A landscape with many valleys, sampled at points; each row gives a point and its height.
A ball rolls from a point to the lowest of its 2 nearest points, and stops where none of them is lower. Distance is the straight distance between rows; heights are no part of it.
Z_675: [-0.03  1.07  1.39 -0.67  0.43  0.39 -1.79  1.78  2.43  0.74  2.66  0.20
  2.41  4.62 -2.09  0.02 -2.37 -0.23 -3.81 -2.90 -0.18 -1.34 -0.62  0.05
 -6.11 -0.33  0.43]  (h 4.17)
Z_629: [-0.86 -0.94 -1.30  1.64  0.85 -2.67 -4.55  1.72  4.27  0.67  1.35 -2.50
  2.11 -0.80  3.86  0.30 -0.77 -2.28 -0.55 -0.75  3.65  0.42 -0.94 -1.21
 -2.95  4.23  0.18]  (h 1.62)
Z_152: [ 2.16  0.79  1.02  3.95 -0.48  1.95  0.32 -2.88  0.18 -1.35 -2.24 -0.17
  0.08 -4.70  2.49 -0.16  0.95  0.35  3.16  5.55  2.90  1.11  0.32 -4.92
  2.64  1.28  0.27]  (h 5.31)
Z_546: [ 3.17  2.68  1.40  1.52  1.07  1.58  2.96  1.98 -3.30 -0.01 -1.35  2.01
  0.47  1.13 -1.83  3.92 -0.60  4.30  0.18  2.25  0.01  0.71  2.01  3.03
 -1.14 -2.65  2.93]  (h 3.18)
Z_9: [ 0.25 -0.95  3.07  2.56  1.51 -3.22  1.31 -0.89 -3.02  0.57  0.82 -1.89
 -2.92 -1.32 -1.13  2.29 -0.43  0.23  3.37  2.22 -3.01  0.86  4.07  4.28
  1.75  1.81 -0.80]  (h 3.72)
Z_216: [ 2.09  0.86  0.98  0.71  2.07  4.06  0.40  0.64  2.40  0.82 -0.34  1.84
  3.70 -0.90  1.73 -0.11  2.62  0.38 -5.16 -0.66 -1.45 -0.85 -2.18  1.33
 -3.05  1.93  1.56]  (h 5.44)
Z_102: [-2.66 -0.14  0.20 -1.32 -0.67 -0.36  0.46 -0.80 -2.63  1.60 -3.54  2.27
  0.53  0.67 -1.54  3.08 -0.75  2.30  3.34 -1.05  2.65 -0.24  1.17  2.21
 -0.92 -2.83  2.04]  (h 4.94)
Z_465: [-3.20 -1.12 -2.86 -5.27  1.52  2.94 -0.36  2.01  0.86  3.02 -0.55  1.28
  1.02  0.71  0.20 -0.98  0.43 -2.34 -2.67 -2.50  0.40 -2.29 -1.67  3.24
 -6.01  0.29 -0.58]  (h 3.67)
Z_567: [-2.63 -1.27 -1.05 -3.64  2.42  1.99 -1.77 -0.70  1.08  2.72  1.99  0.95
  0.77 -2.12  2.35 -0.99  2.47 -3.63 -2.13 -2.80 -0.58  0.02 -3.53  5.14
  0.69  2.03 -3.22]  (h 4.28)
Z_812: [-2.98  0.25  3.19  2.78 -1.68 -2.21 -2.90 -2.79  0.96  0.45  4.64 -5.03
 -1.41  0.52 -1.64  2.01 -2.03 -0.74  1.53  1.55  1.50 -1.09  2.65 -1.37
  1.73  2.39 -1.90]  (h 2.86)
Z_540: [ 4.62 -0.95  0.98  0.14 -0.71  1.25 -0.77  2.68 -1.01 -0.69 -1.11 -0.13
  1.86  0.38  0.41 -2.31  0.62 -2.59 -3.39 -0.88 -2.77  2.19 -2.59 -1.48
 -0.89  0.75 -4.10]  (h 4.83)
Z_376: [ 0.14 -0.17  3.06  3.39 -0.31 -3.12 -0.78 -1.14 -0.78  0.92  3.16 -2.08
 -0.96  1.02 -1.49  1.97 -2.11  0.38  2.50  0.41 -0.86  2.13  2.55  1.62
  2.56  1.93 -2.58]  (h 3.35)
Z_791: [ 4.47 -1.27 -1.64 -0.57 -0.33  0.81  0.84  0.38 -0.19 -1.67 -1.93  2.07
  0.89  2.86 -0.74 -0.73 -0.31 -0.07 -2.15 -1.70 -1.92  2.68 -1.75 -1.85
  1.02 -1.35 -1.24]  (h 4.56)
Z_233: [-2.67  2.67  4.87 -2.00 -2.12  1.06  0.55 -0.49 -3.74  0.63 -0.95  2.85
  1.01 -0.92 -3.10  0.49  0.00  0.21 -0.31 -2.67  2.92 -2.10 -2.77 -1.12
 -2.06 -5.56  1.29]  (h 6.45)
Z_956: [ 1.62  2.63  5.26 -0.02  0.11  1.92  2.56  2.89 -4.37  1.48  2.20  1.36
  1.24  0.24 -2.53  2.04 -3.19  0.11 -1.41  0.91  0.12  0.00  0.34  4.72
 -2.11 -2.23 -0.93]  (h 6.67)
Z_144: [ 0.38  0.65 -1.12  1.77  1.71  2.47 -1.28 -6.39  3.65 -1.89 -0.24  0.01
  0.01  0.60  0.44 -2.71  2.35  0.43  0.84  0.74 -0.75 -0.11  1.20 -5.18
  3.69  1.29  1.27]  (h 5.32)
Z_788: [ 1.32  4.79  1.87  1.36 -1.46  1.77  2.08  2.28 -1.60 -2.16  2.12  0.23
  0.12 -1.85 -0.26  3.32 -2.73  3.34 -0.67  2.95  3.25 -0.14 -1.69 -0.17
  4.48 -2.24  1.56]  (h 2.19)
Z_440: [-1.93 -3.05 -2.60 -1.51 -0.93 -3.86 -1.91 -2.82 -0.76  1.17 -4.64  0.25
 -2.30 -0.07  0.47 -1.84  3.30 -2.08  3.74 -2.63  0.38  0.63 -1.02 -2.02
 -0.24  0.37 -1.29]  (h 3.61)
Z_707: [-3.69 -1.01 -2.95  1.82  1.56 -4.02  0.52 -1.08  1.37  1.27 -1.47 -0.14
 -1.70 -2.10  2.63  1.93  0.48 -0.12  3.44  0.35  1.11 -0.05 -0.15  3.92
  1.37  2.00  3.10]  (h 2.27)
Z_794: [-2.09 -0.64 -2.47 -0.79 -3.23 -3.12  0.26 -0.40 -0.64 -1.87 -1.41 -1.23
 -3.09 -2.97  0.88 -2.98  0.29 -2.02  2.14 -0.40  2.07 -0.08 -3.62 -4.60
  3.39 -2.24 -0.26]  (h 3.11)
Z_849: [ 1.75  0.41  3.52  1.24  2.08  3.01  0.06  0.02 -0.98  1.04  1.13 -0.16
  1.14 -0.57 -0.44 -0.70  0.89 -0.75 -1.67  1.75 -4.55 -0.32  2.53  2.23
 -1.95  0.54 -3.21]  (h 6.50)
Z_305: [ 3.15  0.93  3.18  2.08  2.34  1.51  0.15  3.10 -2.34  2.14  1.65  0.80
  2.64  0.86 -0.60  2.96 -2.04 -0.59 -0.87  1.72 -1.16  0.28  1.02  4.73
 -2.45  1.04 -2.10]  (h 6.59)
Z_900: [ 2.67 -0.64  0.00  2.96  1.24  0.44 -2.03  2.38 -0.34  2.78 -3.66 -0.67
  3.10 -5.45  3.48  1.65  2.13 -1.74  1.75  2.56  2.28  1.11 -0.23  0.74
 -0.22  1.99 -0.19]  (h 3.40)
Z_561: [-1.23  0.00  1.85  3.95  2.22 -1.62 -3.96 -2.24  4.64  1.84  2.08 -1.09
  1.45 -2.29  3.60 -1.21  1.84 -2.42 -0.28  0.62  1.07 -0.49 -0.72 -1.13
 -1.00  4.41 -0.19]  (h 2.17)
Z_84: [-0.24  2.68  4.90 -0.01 -1.24  0.84  2.70  1.36 -2.49 -0.22  0.13  4.18
  0.24  2.21 -2.10  0.78 -0.11  2.41 -2.51 -2.06  0.70 -0.59 -3.56  0.53
 -2.03 -4.23  2.03]  (h 6.32)
Z_349: [ 0.58 -1.07  0.85  1.47 -2.10 -3.64  3.97 -0.36 -0.40 -2.98  4.75 -4.23
 -4.82  1.18 -3.12 -1.18 -2.11  1.57 -1.87  2.04 -2.83 -0.13  1.17 -3.98
  4.11  1.11  0.40]  (h 5.59)
Z_182: [ 0.02  0.97  5.29  1.60  0.51  1.62  2.70 -0.45 -2.36  0.11  1.26 -1.37
 -1.98 -4.11 -0.32 -0.97  0.16  0.06 -0.39  3.86 -5.02 -1.59  3.37  1.10
 -0.14 -0.04 -2.91]  (h 6.41)
Z_398: [-0.55  0.95  3.78  0.88 -0.37  1.54 -1.84 -1.80 -1.37  0.39 -2.40  3.97
  2.73  2.42  0.50  2.91  1.73  2.50  0.19 -2.98  4.12  0.98 -3.76  0.87
  2.38 -2.89  1.69]  (h 6.68)
Z_765: [-2.87 -3.35 -3.01 -1.46 -0.58 -3.59 -0.73 -3.59 -2.06  1.07 -2.71  2.22
 -1.93  1.90  2.31  0.24  2.00  0.19  2.71 -2.88 -0.29  1.74 -3.48  0.76
  3.12  0.00  0.68]  (h 3.09)
Z_342: [-0.53  1.34  0.83 -1.37  0.99  1.41  4.77  0.43 -1.19 -0.71  1.63 -0.76
 -2.53 -2.69 -1.64 -0.85 -1.04  1.51 -0.70  2.71 -4.76 -1.46  2.86  2.49
  3.34 -0.18  0.01]  (h 6.28)
Z_320: [-1.07  2.17  2.11 -0.12 -2.78  1.26 -4.71  0.27 -2.00  0.48  0.19 -0.43
  2.18 -3.07  1.57 -0.06 -1.02 -2.91  1.28 -1.14  4.52  1.07 -1.79 -2.89
  2.51 -2.31 -3.90]  (h 4.49)
Z_245: [ 3.76 -0.17  1.65  3.17  0.86  3.20 -3.21 -3.69 -0.56 -0.76 -1.74 -0.21
  0.70  0.57 -0.16 -0.54  2.13 -1.02  0.92  0.61 -1.51  2.97  1.90 -1.20
  3.48  0.95 -3.37]  (h 4.93)
Z_451: [-2.77 -0.65 -1.30 -4.06  0.22  1.97 -2.68  0.29  1.56  1.83 -0.28 -1.91
 -0.06 -1.31 -0.04 -2.45  1.18 -2.89  0.06  0.36 -2.15 -3.49  5.28  0.74
 -5.09  1.53 -4.18]  (h 3.63)
Z_882: [-2.89  0.45 -0.10 -2.46 -1.56  0.27 -2.78 -0.24 -0.66  0.51  0.89 -0.74
  0.67 -1.37  0.13 -1.76 -0.68 -1.95  0.93 -2.42  2.65 -1.14 -0.66 -1.34
  0.09 -0.88 -1.25]  (h 4.20)
Z_718: [ 0.78  1.68  1.94 -3.30 -2.32  3.39  2.76  3.44 -3.14 -0.55 -0.07  0.82
 -0.07 -1.05 -3.43 -0.87 -3.44  0.81 -0.88  1.71  0.76 -0.58  2.60 -1.20
 -2.14 -4.38 -2.06]  (h 4.48)
Z_146: [ 1.22  0.44  2.48  4.00  0.32 -0.45  2.99 -3.60 -0.29 -1.15  0.24 -1.37
 -3.75 -1.86 -0.41  0.94  0.58  3.10  3.16  4.38 -1.29 -0.37  2.94 -2.13
  3.75  0.59  2.50]  (h 5.11)
Z_324: [-1.60 -2.12 -1.64 -3.04 -0.30  0.28 -0.64  2.87  2.23  2.20 -1.45 -1.29
  0.88 -1.21  0.53 -2.30  1.28 -2.08 -1.20 -0.50 -0.06 -2.52  2.40  0.06
 -7.30  0.06  0.28]  (h 3.23)
Z_486: [-1.77  0.08  1.44  1.29 -0.50  0.58  2.54 -5.69  1.11 -2.06 -1.34 -1.04
 -3.73 -3.23 -1.18 -2.96  2.84  1.25  2.04  3.90 -1.55 -2.67  2.18 -4.50
  2.35  1.23  2.57]  (h 4.84)
Z_615: [ 1.38 -0.02 -1.58 -1.28  1.26  3.14 -2.61 -0.55  2.82  1.60 -1.42  0.86
  4.65  0.02  1.84 -3.39  4.30 -1.71 -3.59 -2.18 -1.44 -1.03 -1.76 -1.05
 -5.73  3.05  0.27]  (h 5.25)
Z_430: [-1.40  0.88 -0.55 -0.16  0.73 -0.21 -0.71 -0.68  3.68 -0.52  3.98 -2.06
  0.54  3.41 -1.56 -0.61 -2.07  0.75 -2.23 -0.56 -1.41 -0.51  2.16 -0.35
 -0.97  1.13  0.80]  (h 3.76)
Z_924: [-0.13 -1.04  0.99  2.43  1.04 -2.11 -0.98  0.31 -1.88  1.67 -3.42  2.21
  2.65  1.54 -0.44  5.16  0.38  2.39  3.54 -0.88  3.29  1.90 -1.17  3.52
 -1.55 -0.32  4.23]  (h 4.68)
Z_92: [-1.95 -1.57 -2.98 -3.42  0.15 -2.58  5.17  2.14 -1.12  0.38 -0.78  2.19
 -2.83  2.05 -0.52 -0.36 -0.80  1.17 -0.98 -0.19 -1.15 -0.72 -1.70  3.02
 -0.89 -1.89  2.38]  (h 5.73)
Z_157: [-1.44 -2.94 -4.01 -1.90  1.42 -1.59  3.11 -4.10  1.01 -1.21 -2.87  1.87
 -3.10  2.81 -1.13 -2.33  3.06  1.99  0.89  1.40 -5.48  0.14  2.40 -1.00
  0.26  0.29  2.90]  (h 4.04)
Z_610: [-0.56 -0.84 -4.85  0.82  1.63 -4.53  0.02  3.79  2.33  1.39  2.58 -1.85
 -0.88 -0.57  2.87  2.67 -0.56  0.10  1.08  1.27  1.07  0.32  1.34  3.98
  0.76  3.14  2.69]  (h 1.51)
Z_124: [-1.57 -0.25 -0.47 -2.75 -0.73 -1.64 -3.06  2.11  0.82  0.81  3.50 -1.11
 -0.30  2.51 -0.17  0.28 -2.86 -2.66  0.05 -3.72  1.32  0.32 -1.39  2.29
 -0.18 -0.39 -4.01]  (h 3.82)
Z_459: [-1.28  2.65 -0.91  0.86 -0.28 -0.34  1.21  2.08  1.34 -0.97  4.23 -2.26
 -0.80 -1.39  0.75  1.73 -3.92  2.29 -0.91  2.35  2.71  0.07 -1.12  0.21
  3.77 -0.15  2.65]  (h 1.56)
Z_298: [-0.29  0.05 -0.17 -0.78 -2.17 -2.64 -2.47  5.32  1.21  0.44 -0.58 -1.40
  1.75 -0.78  0.89 -1.48 -2.20 -2.27 -1.43  0.54  2.38 -1.72  0.98 -2.05
 -7.86  1.11 -1.99]  (h 2.76)
Z_304: [ 2.43 -2.01 -1.96  2.82  1.29  0.52 -0.64 -0.16 -1.97  2.27 -5.79  2.04
  2.51 -0.22  1.38  4.04  3.35  1.40  3.39  0.41  1.79  2.47 -0.05  1.81
 -0.59  0.54  4.39]  (h 4.45)
Z_132: [ 1.69 -1.02  1.93  0.84 -2.15 -3.16  3.35  1.73 -1.42 -1.89  4.86 -1.54
 -4.14  3.23 -2.99 -1.52 -2.17  0.21 -2.72 -0.01 -4.33 -0.17 -0.61 -1.11
  0.70 -0.13 -2.30]  (h 5.80)
Z_722: [-1.98  1.21 -1.82 -0.33  1.85 -0.71  5.61 -0.21  0.45 -1.22  1.67 -0.25
 -4.16 -2.90  0.06 -0.60  0.09  3.54 -1.21  3.54 -3.49 -2.58  0.87  3.11
  3.70  0.75  4.08]  (h 6.14)
Z_552: [ 0.80  1.14  0.73  2.32  1.40  3.81 -2.83 -5.21  1.36 -1.24 -1.57  0.15
  0.89 -2.33  1.74 -1.26  1.94  0.26  2.64  2.52  0.42  0.87  0.76 -3.05
  4.96  1.04 -1.91]  (h 5.12)
Z_983: [-3.71 -0.20 -0.85  0.49 -1.16 -3.91 -0.25 -1.47 -1.26  0.04 -1.18  0.17
 -3.12 -2.70  2.57  0.31  1.27 -1.25  1.97 -1.41  2.04  0.20 -5.58  0.51
  4.11 -1.38  1.04]  (h 2.47)
Z_676: [ 1.99 -0.01  1.22  3.74 -1.16 -1.28  3.76 -2.91 -0.79 -3.12  2.57 -0.92
 -3.75  3.12 -2.73  0.62 -1.18  3.76 -0.09  3.42 -1.77  1.00  1.38 -3.87
  3.97 -0.30  3.24]  (h 5.35)
Z_28: [ 1.32 -0.28 -1.72 -2.81 -0.51  1.52 -2.77  4.43  0.68  0.33  1.86 -1.74
  3.19  2.12  0.48  1.56 -3.11 -2.74 -0.42 -2.18  2.50  0.95  1.04  1.24
 -3.02  0.21 -3.78]  (h 3.50)
Z_460: [-2.69  1.17 -2.96 -5.01 -3.49  0.96 -4.87 -0.81  1.03 -0.23  1.99 -2.03
 -0.29  1.57 -1.05 -2.47 -1.88 -2.69  0.97 -3.83  3.34 -1.32  1.90 -4.30
  0.33 -1.33 -2.60]  (h 4.55)
Z_795: [ 0.36  0.61  1.69  1.95  1.36  1.17 -1.65 -4.57 -0.93 -0.79 -1.03  3.55
  0.87  2.24  2.22  2.23  2.65  2.46 -0.67 -2.63  0.28  1.74 -2.77  2.22
  5.49 -0.12 -0.10]  (h 6.79)
Z_657: [ 1.07 -0.41 -1.80 -1.23  1.34 -0.99  0.49  5.89 -1.22  2.80 -0.03 -0.43
  0.25 -3.79  1.47  2.03 -0.80 -2.57 -0.07  0.46  1.00  0.01 -0.67  4.22
 -1.96  0.88 -0.76]  (h 2.81)
Z_187: [ 2.54 -0.66 -2.17 -0.98 -0.15 -1.12  3.89  5.26 -2.46  0.78 -3.40 -0.18
 -0.44 -5.94  0.85 -0.87  0.89 -0.55  0.13  2.28 -1.84 -0.51 -0.30  1.38
 -1.09 -0.41  0.27]  (h 2.34)
Z_593: [ 0.04 -2.15 -3.96 -1.54 -2.10 -1.73  0.08  0.32  0.98 -2.08 -2.75 -0.53
 -1.74 -0.56  0.16 -3.18  0.60 -1.63  1.38 -0.61 -0.12  0.56 -0.06 -4.60
 -0.60 -0.21 -0.72]  (h 3.71)
Z_694: [ 1.13  1.20  0.30 -3.34  0.91  4.33  2.01  3.62 -0.19  0.15  2.29  1.47
  2.20  4.76 -2.96  0.47 -3.27 -0.24 -4.10 -2.74  0.44 -0.30 -0.70  2.42
 -3.38 -1.18 -0.52]  (h 4.16)
Z_15: [ 2.38 -1.52 -0.80  2.63  2.30 -0.75  0.79 -1.23 -2.66  2.39 -3.77  3.01
  1.40 -2.01  1.97  3.91  4.38  1.62  0.93 -0.03  0.71  1.61 -2.16  5.55
  2.37  1.71  2.40]  (h 4.23)
Z_627: [-2.12 -2.74 -0.44 -2.29 -3.12 -4.02  1.35  1.82 -3.44  0.49 -3.09  1.51
 -0.65  3.39 -3.51  1.52 -1.36  0.65  4.53 -1.54  2.09  0.52 -0.01  0.87
 -2.46 -3.10  1.03]  (h 5.23)
Z_235: [ 0.38 -0.61 -1.10  0.38  1.01  0.67 -4.11  3.64  0.00  2.18 -1.14 -0.89
  3.40 -2.61  2.91  1.83  0.67 -3.16  1.06 -0.04  2.44  1.28 -0.69  2.87
 -0.27  2.39 -3.92]  (h 3.14)
Z_553: [ 3.17  0.44  3.68  1.91  0.45 -0.89  4.32  1.16 -0.31 -0.49  3.24  1.87
 -1.94  1.93 -2.76  0.18 -1.94  1.67 -3.76  0.74 -4.01  0.26 -0.71  0.53
 -2.14 -1.20  1.13]  (h 6.00)
Z_283: [-0.13 -0.80 -5.30 -3.31  1.16 -1.71  6.55  2.93 -0.33 -1.62  0.08  1.25
 -4.37 -0.72 -1.02 -1.48 -0.69  2.77 -2.05  1.61 -3.53 -1.44  1.10  1.81
  0.73 -0.50  4.79]  (h 5.95)
Z_332: [ 0.10  0.51  0.09  2.44 -1.26 -5.13 -2.50  5.40  3.08  0.38  3.28 -3.70
  1.52 -1.38  1.22  2.29 -2.66 -2.16  0.46  0.78  4.93 -0.14 -0.97 -0.29
 -1.16  2.48  1.06]  (h 2.22)
Z_970: [ 1.31  1.30  4.94  2.93 -0.58  0.26 -3.18 -2.37 -2.56  0.66 -0.20  0.71
  0.86 -0.67  0.69  0.30  0.81 -1.86  1.04 -0.84  0.50  2.16 -1.52 -0.87
  2.87 -1.12 -3.39]  (h 4.71)
Z_568: [-0.20  0.88 -1.27 -2.63 -2.13  2.02 -2.16  0.70  0.62 -2.08  3.18 -3.26
 -0.04  3.97 -1.84  0.94 -4.10  0.86  1.21  0.22  1.40  0.46  4.71 -1.55
  2.16 -1.18 -3.54]  (h 4.30)
Z_577: [ 1.54 -2.46 -3.26 -1.35  1.35  3.41 -1.15 -2.18  0.90 -0.55 -5.66 -0.71
  2.06  0.62 -0.73 -0.65  3.17  0.50  2.71  1.20 -2.76  0.04  5.09 -0.84
 -1.29  2.17 -1.32]  (h 5.39)
Z_701: [ 1.40 -0.86  1.03  3.03  1.89 -2.27  1.34  1.62 -3.87  1.80 -1.28  1.14
 -0.99 -2.41  1.25  3.47  0.73  0.68  1.78  1.12 -1.13  1.44  0.06  4.98
  2.27  0.13  0.70]  (h 4.02)
Z_63: [ 4.47 -2.01 -0.14  0.44 -0.02  0.26 -2.41  0.04  0.78  0.73 -2.64 -0.07
  3.80 -0.69  1.30 -3.02  3.77 -3.40 -2.80 -0.17 -2.48  0.83 -1.15 -2.15
 -4.59  1.79 -3.58]  (h 5.04)
Z_379: [-5.87 -1.28 -3.48 -3.26  1.96 -1.05  1.41 -4.99  1.38  0.70 -2.15  1.49
 -2.41  1.90  1.31 -0.99  0.79  0.91  1.68 -0.57 -2.46 -0.88  0.97  1.89
  0.97  0.12  3.20]  (h 3.42)
Z_663: [ 1.65  1.04 -1.38  0.73  0.18  1.81 -3.29 -3.86  4.05 -1.60  2.79 -1.00
  0.54  2.67 -0.23 -3.62  0.62 -0.63 -1.63 -1.14  0.41  0.83  0.88 -6.26
 -0.09  1.19  0.60]  (h 5.55)
Z_697: [ 0.76 -2.44 -0.01 -0.62 -0.64 -3.58 -2.00  4.25  2.02  1.39 -0.21 -1.23
  0.78 -0.41  0.80 -0.80  0.41 -3.73 -0.68 -1.91  1.51  0.26 -2.52 -0.59
 -3.94  1.59 -2.08]  (h 2.26)
Z_86: [ 3.66  2.01 -1.18 -1.83 -2.78  2.77 -2.23  2.12 -0.51 -1.91  1.14  0.78
  2.80  2.18 -0.13 -1.95 -2.36 -2.09 -3.85 -2.79  1.52  1.91 -4.22 -4.16
  1.65 -2.99 -3.49]  (h 4.15)
Z_880: [-1.56  0.00  0.45  1.92 -1.80 -4.43 -2.68  1.20  2.50 -0.20  5.04 -5.67
 -1.68 -0.97  0.26  1.40 -2.28 -2.27  1.94  2.28  4.66 -0.93  2.29 -1.17
  0.41  4.01 -0.77]  (h 2.28)
Z_517: [ 0.79  2.95  0.59 -0.47 -0.48 -0.32  5.27  3.54 -3.36 -1.29 -0.40  2.50
 -1.07 -1.22 -1.46  2.62 -1.60  4.09 -0.15  1.91  1.53 -0.49 -1.04  1.63
  1.84 -3.83  4.44]  (h 2.72)
Z_104: [-1.13 -1.31 -2.71 -0.05 -0.20 -0.92  4.14 -3.03  2.04 -2.45 -1.90 -0.62
 -4.73 -1.37 -1.43 -2.75  1.84  1.92  2.09  3.19 -2.84 -1.17  2.02 -2.16
  2.27  0.71  4.44]  (h 4.52)
Z_917: [ 1.46 -0.28  0.88  2.50 -0.48 -0.43 -0.54  0.61  0.40  0.55 -3.28 -1.02
  2.25 -5.49  2.03 -1.73  1.96 -2.53  0.58  3.10  0.23 -0.20  0.77 -2.12
 -2.84  1.33 -0.81]  (h 3.65)
Z_623: [ 0.29  0.67 -0.55  1.29  1.74  3.35  0.76 -4.28  1.04 -2.66 -0.06  2.82
 -0.53  2.19  1.68  1.00  1.28  3.87 -0.19  0.10 -1.65  0.75 -0.58  0.72
  5.80 -0.09  1.50]  (h 6.88)
Z_530: [-0.30 -1.08  0.59  2.66  1.45 -0.90  0.28 -2.48  3.05 -0.46  0.96 -1.84
 -0.38  2.63 -1.86 -0.50  0.41  1.26  0.44  0.47 -1.67 -0.36  3.94 -1.33
 -2.06  2.43  2.58]  (h 3.29)
Z_38: [-4.40 -1.57 -2.34 -4.60  0.44  0.59 -1.41 -0.12  1.91  1.65  1.13 -1.37
 -1.14 -2.68  1.84 -2.93  1.55 -3.82  0.05 -2.54 -1.74 -2.41  0.14  1.75
 -1.88  1.55 -4.53]  (h 3.98)
Z_885: [ 0.92 -0.07  5.50  2.60 -1.01 -2.66  2.58  0.52 -2.61 -1.69  1.67  1.65
 -0.24  1.62 -2.07  0.08 -1.40  1.69 -0.94 -1.56 -0.41  0.61 -3.45  0.76
 -0.24 -2.71  0.49]  (h 6.18)
Z_662: [-1.49 -1.67  1.97  2.26  2.15 -1.39 -0.38 -2.56  3.12  1.15 -0.42 -0.48
 -0.02 -1.67  1.30 -2.18  2.02 -0.88 -0.70 -0.57 -2.14 -1.69 -0.26 -0.39
 -2.98  2.74  1.30]  (h 2.69)
Z_364: [-0.08  0.92 -2.68 -3.93 -2.46  3.07 -2.43 -2.53  0.07 -1.62  1.88 -2.07
 -0.41  2.12 -1.70 -2.02 -1.57 -0.60 -0.09 -1.41 -0.73  0.38  3.29 -4.41
  2.37 -1.69 -2.92]  (h 4.60)
Z_354: [-0.70  1.76 -0.62 -4.56 -3.25  3.30  2.63  0.64 -2.67 -1.93 -1.42  1.11
 -1.34 -0.48 -2.94 -1.26 -0.78  1.30  0.48 -1.23  0.65 -1.15  0.08 -3.58
 -0.19 -4.71 -0.96]  (h 4.14)
Z_138: [-1.12  2.19  3.13 -0.84 -1.09  3.59 -2.56 -2.55 -2.53  0.33 -3.57  3.53
  2.46 -0.72  0.71  0.44  2.15  0.92  0.03 -2.69  3.79 -0.54 -2.90 -1.74
 -0.94 -3.55  1.76]  (h 6.57)
Z_168: [ 0.68  0.31 -5.04  0.44  1.53 -1.24 -0.03  3.73  3.70 -1.06  3.81 -1.24
  0.14  1.44  1.96  1.85 -2.51  0.80 -1.45  0.20  1.54  0.99 -1.86  1.51
  3.03  1.90  1.28]  (h 0.57)
Z_345: [ 2.47  0.95 -1.92 -3.07 -1.38  3.00 -0.71  4.28  0.77  0.21  1.29  0.87
  3.45  1.74  0.02 -0.01 -2.12 -1.52 -3.76 -2.71  1.71  0.13 -3.58  0.09
 -2.60 -1.09 -2.21]  (h 3.81)
Z_620: [ 0.50  1.40 -0.27 -0.63  0.54  3.42 -2.62 -1.78 -0.25 -0.32  0.99 -0.88
  2.25  4.52 -2.33  2.50 -3.22  1.10  2.44  0.19  0.07  1.55  5.34  0.33
  1.00 -1.31 -2.17]  (h 3.99)
Z_531: [-6.61 -0.18 -1.68  0.40  1.93 -2.10  0.06 -3.74  2.29  1.59 -0.92  1.30
 -1.60  0.25  2.95  0.66  2.05  1.52  1.47 -0.60  1.24 -2.56 -1.13  2.61
  0.35  1.17  4.02]  (h 2.84)
Z_805: [-0.79  0.00 -1.81 -3.05 -2.32  0.83  2.65 -0.22 -1.49 -2.00 -2.53  1.69
 -2.37 -2.53  0.17 -2.79  1.05 -0.41 -1.42 -1.65  0.09 -0.13 -4.49 -4.04
  1.49 -4.72 -0.24]  (h 3.70)
Z_806: [-4.71 -2.13 -2.36 -3.60 -0.94 -4.12  2.71  1.75 -2.15  1.16 -1.22  0.32
 -2.93  2.87 -0.72  0.03 -1.67  0.40  2.59 -2.33  1.48 -1.39 -0.37  2.88
 -2.29 -1.68  1.89]  (h 5.50)
Z_819: [ 2.59  1.02  0.40  1.04  0.60  2.56  0.71  0.23 -2.81 -1.19 -0.37  0.75
  1.14  3.57 -2.51  3.57 -2.56  3.93  1.30  1.15 -1.14  1.50  4.21  2.25
  2.11 -2.22  0.09]  (h 3.58)
Z_178: [ 1.53  1.46  2.40  1.84  2.64  2.28 -0.96 -2.35  4.18 -1.28  2.57  1.31
  1.89  2.65  0.96 -1.05  2.17  1.39 -5.34 -2.45 -2.02 -0.20 -2.96 -1.13
 -1.88  1.65  2.04]  (h 5.61)
Z_954: [ 2.34 -2.95 -0.45  2.53  1.88  1.33  0.88 -3.56  0.88 -0.43 -3.55  0.22
  0.57 -0.61  0.13 -1.32  3.49  0.80  2.18  1.65 -3.34  0.90  2.40  0.32
  1.38  1.38 -0.49]  (h 5.17)
Z_946: [ 3.18  1.68  1.97  2.68 -0.09  0.85 -3.15 -1.20  3.75 -2.28  2.54 -0.85
  2.89  2.27  0.26 -2.74 -0.75 -0.54 -4.51 -0.63 -0.36  0.35 -1.50 -4.62
 -2.11  1.53  0.87]  (h 5.74)

Where does a ball stop that starts at each point below?
Z_216 => Z_28
Z_138 => Z_168
Z_182 => Z_629
Z_663 => Z_882
Z_676 => Z_168
Z_364 => Z_168
Z_623 => Z_882
Z_102 => Z_629

Call two points neighbours if one is among the 2 nearest of the other. Go from one point of each pair to the other, from neighbour to neighbour, staying as low as possible. Name the highest point that can't be avoided.
Z_28 / Z_324 => Z_675
Z_629 / Z_168 => Z_364
Z_983 / Z_882 => Z_956
